Each row is a point on a tangle of strands that fork and nearly touch. The rows are in no order.
(in the rows, 128 means zero)
Two points are linked if the straight distance between their rows is under 56.4. Some points are linked to none.
k_685: [ 74 163 146 139  82 143 113 144 123 137 154]
k_488: [109  70 126 116  89 154 178 119 175 122 146]
k_873: [107 127  95 185  94  98 103 146 144 118  96]
k_816: [168 106  91 142 170  93  92 122  96 122  86]
k_473: [115 198 159  95 150 136 119 146 136  87 168]
k_492: [101 125  92 173 108  95  91 148 125 116 118]
k_775: [117 186 113 128  53 142 156 134 110 106 104]
k_61: [179  67 158 142 105 123 154 115 159 114  90]
k_845: [ 98 155 167 151  77 149  81 142 141 116 107]
k_633: [116 120  92 124 125 140 166 118 106 190 128]
k_354: [114 100  85 123 108 148 174 124 122 173 134]
k_376: [105 104  84 149 100 127 140 132 144 148 110]
k_545: [124  60 165 111 102 169 135 121 164 122 139]
k_448: [175 110 112 103 188 107 126 121 107 134 116]
k_151: [111 120 103 100 198 140 153 134 148 144 195]
k_119: [175  74 173 120  97 132 154 126 117 171 127]
k_915: [175  87 125 112 139 131 121 121  91 140 111]
k_491: [111  60 150 113 100 161 157 114 174 108 148]
k_715: [107 115 111 153 145 113  51 141 113 115 125]
k_995: [129 167 156 153  97 123  89 131 111 136  89]
k_225: [109 126  89 151 110 111 132 128 119 164 108]
k_250: [109  95  94 149 102 134 158 116 175 135  91]
k_909: [ 84 178 130 132  75 132 134 138 107 117 160]
k_70: [118 146 108 153 110 111 123 126 113 170  97]
k_138: [123 215  92  95 130 132 162 125 115  82 129]
k_171: [111 152 179 167  94 139  88 119 171 105  68]
k_16: [100 127 103 161 131  96  64 143 115 105 133]
k_139: [116 140  98 114 195 126 163 154 172 159 187]
k_330: [103 176 125 140  46 137 154 140 143 104 106]
k_116: [178  83 100 117 136  92 142 132  92 117 139]
k_212: [151 112 127 103 197 121  96 121 114 137 120]
k_898: [176  56 114 159  93 104 139 146 136  89 120]
k_407: [118  84 106 118  93 153 194 115 167 147 121]
k_20: [147  64 192 114 101 159 143 113 163 134 126]
k_796: [101 190 155 106 132 136 113 133 114  96 168]
k_206: [116  87  96 125  93 157 182 123 143 160 129]
k_841: [116 185 132 100 126 141  91 133 104  51 137]
k_7: [177  91  82 156 147  96 101 130  98 110  89]
k_458: [127 173 111 127 186  99 167 137 159 172 152]
k_28: [118 207 100  95 141 133 155 145 138  69 149]
k_961: [159  75 170 106 109 160 137 130 110 163 141]
k_248: [136 107 116 145 164 123  55 127 103 125  99]
k_130: [110  66 140 144 135 158 114  92 178  71 102]
k_528: [182  90 142 110 125 104 165 123  89 159 152]
k_854: [122  79 130  96 132 165 133 129 103 146 174]
k_812: [ 96 142 102 130 169  86 106 137 131 123 162]
k_869: [181  98 147  96 154 120 156 114  87 158 147]
k_44: [108 149 131 124 148 148 136 105 102 201 126]
k_27: [143 200 171 119 179 120 142 140 155 165 139]
k_940: [165  66 166 137 120 151 135 105 161 103  84]
k_231: [141  66 168 134 133 155 124  90 170  83  95]
k_257: [116 136 105 124 144 141 157 108 100 197 125]
k_547: [127 184 167 120 128 119  93 125  98 117 119]
k_215: [179  75 101 134 115 100 136 136  99 116 123]
k_485: [ 87 157 150 147  60 148 102 147 144  95 128]
k_477: [118 194 105 118  75 136 153 129  95  98 122]
k_192: [134 180 130 144 125  84 112 124 100 137 107]
k_617: [143 111 140  82 208 151 133 128 134 146 167]
k_523: [124 183 156 115 120 134  82 131  94  85 127]
k_573: [115 110 109  92 186 146 160 125 126 145 198]
k_610: [180  63 135 158  98 107 154 126 158  95  96]
k_411: [112  95 114  93 161 153 143 125 105 143 190]
k_344: [ 91 158 149 130 142 153 111 117 106 189 136]
k_640: [ 79 151 156 141 100 155  94 134 127 158 133]
k_766: [177  63  96 150 106 100 130 144 114  97 122]
k_366: [120 206  95 104 108 131 159 122  97  91 126]
k_364: [117 147 150 175  98 128 107 116 168 134  57]
k_460: [134 201 179 102 161 130 115 140 138 116 142]
k_126: [ 99 148  96 141 149  77 110 136 119 125 147]
k_73: [124 140 118 186  90 102 113 134 155 128  67]
k_575: [ 88 166 129 144  48 137 133 148 147  97 126]
k_297: [100 129 111 121 184 107  85 134 129 124 156]
k_570: [121 159  97 124 190 112 172 146 169 169 172]
k_534: [181  99  96 109 174  86 146 123 105 118 132]
k_546: [178  82 149 123 101 111 163 131 102 168 143]
k_504: [168 108 151  82 196 146 147 117 118 153 160]
k_676: [ 97  73 115 150 122 140 135  97 183  75 112]
k_178: [112 203 123  94 141 136 145 146 138  72 166]
k_628: [119 120 123 113 196 120  82 128 124 128 143]
k_739: [134 201 180 112 171 124 126 140 145 144 144]
k_609: [121 163 110 150 127  72 117 129 109 135 121]
k_58: [138  71 152 101 115 172 129 130 107 152 158]
k_51: [175  73 119 161 125 136 121 127 144 101  60]
k_188: [156 110 110 141 171 109  66 123  99 128  88]
k_140: [137 191 141 125 181 107 158 135 154 178 141]
k_17: [114 154 170 160  79 149  82 138 146  97  87]
k_314: [ 99  84  98 147 115 130 154 103 185 100 104]
k_918: [ 93 185 136 117 100 132 126 137 103  98 171]
k_23: [ 86 152 155 135 118 156 102 125 113 177 133]
k_825: [135 181 155 137 116 107  95 126  96 130 102]
k_585: [168 102 152  86 174 142 147 113  97 153 157]

A fork is a point with three links, a tip a point with one. Leave the first point through the second and follow the links. Name the first fork or tip that comes.
k_570, k_458 => k_473
k_546, k_528 => k_617
k_488, k_491 => k_20
k_250, k_376 => k_70
k_715, k_248 => k_7
k_297, k_812 => k_825

Name the points in between on the shortest way along the links from the first point to the second, in order.
k_573, k_119 => k_411 k_854 k_58 k_961
k_188, k_873 => k_248 k_715 k_16 k_492
k_20, k_407 => k_545 k_491 k_488
k_250, k_70 => k_376 k_225
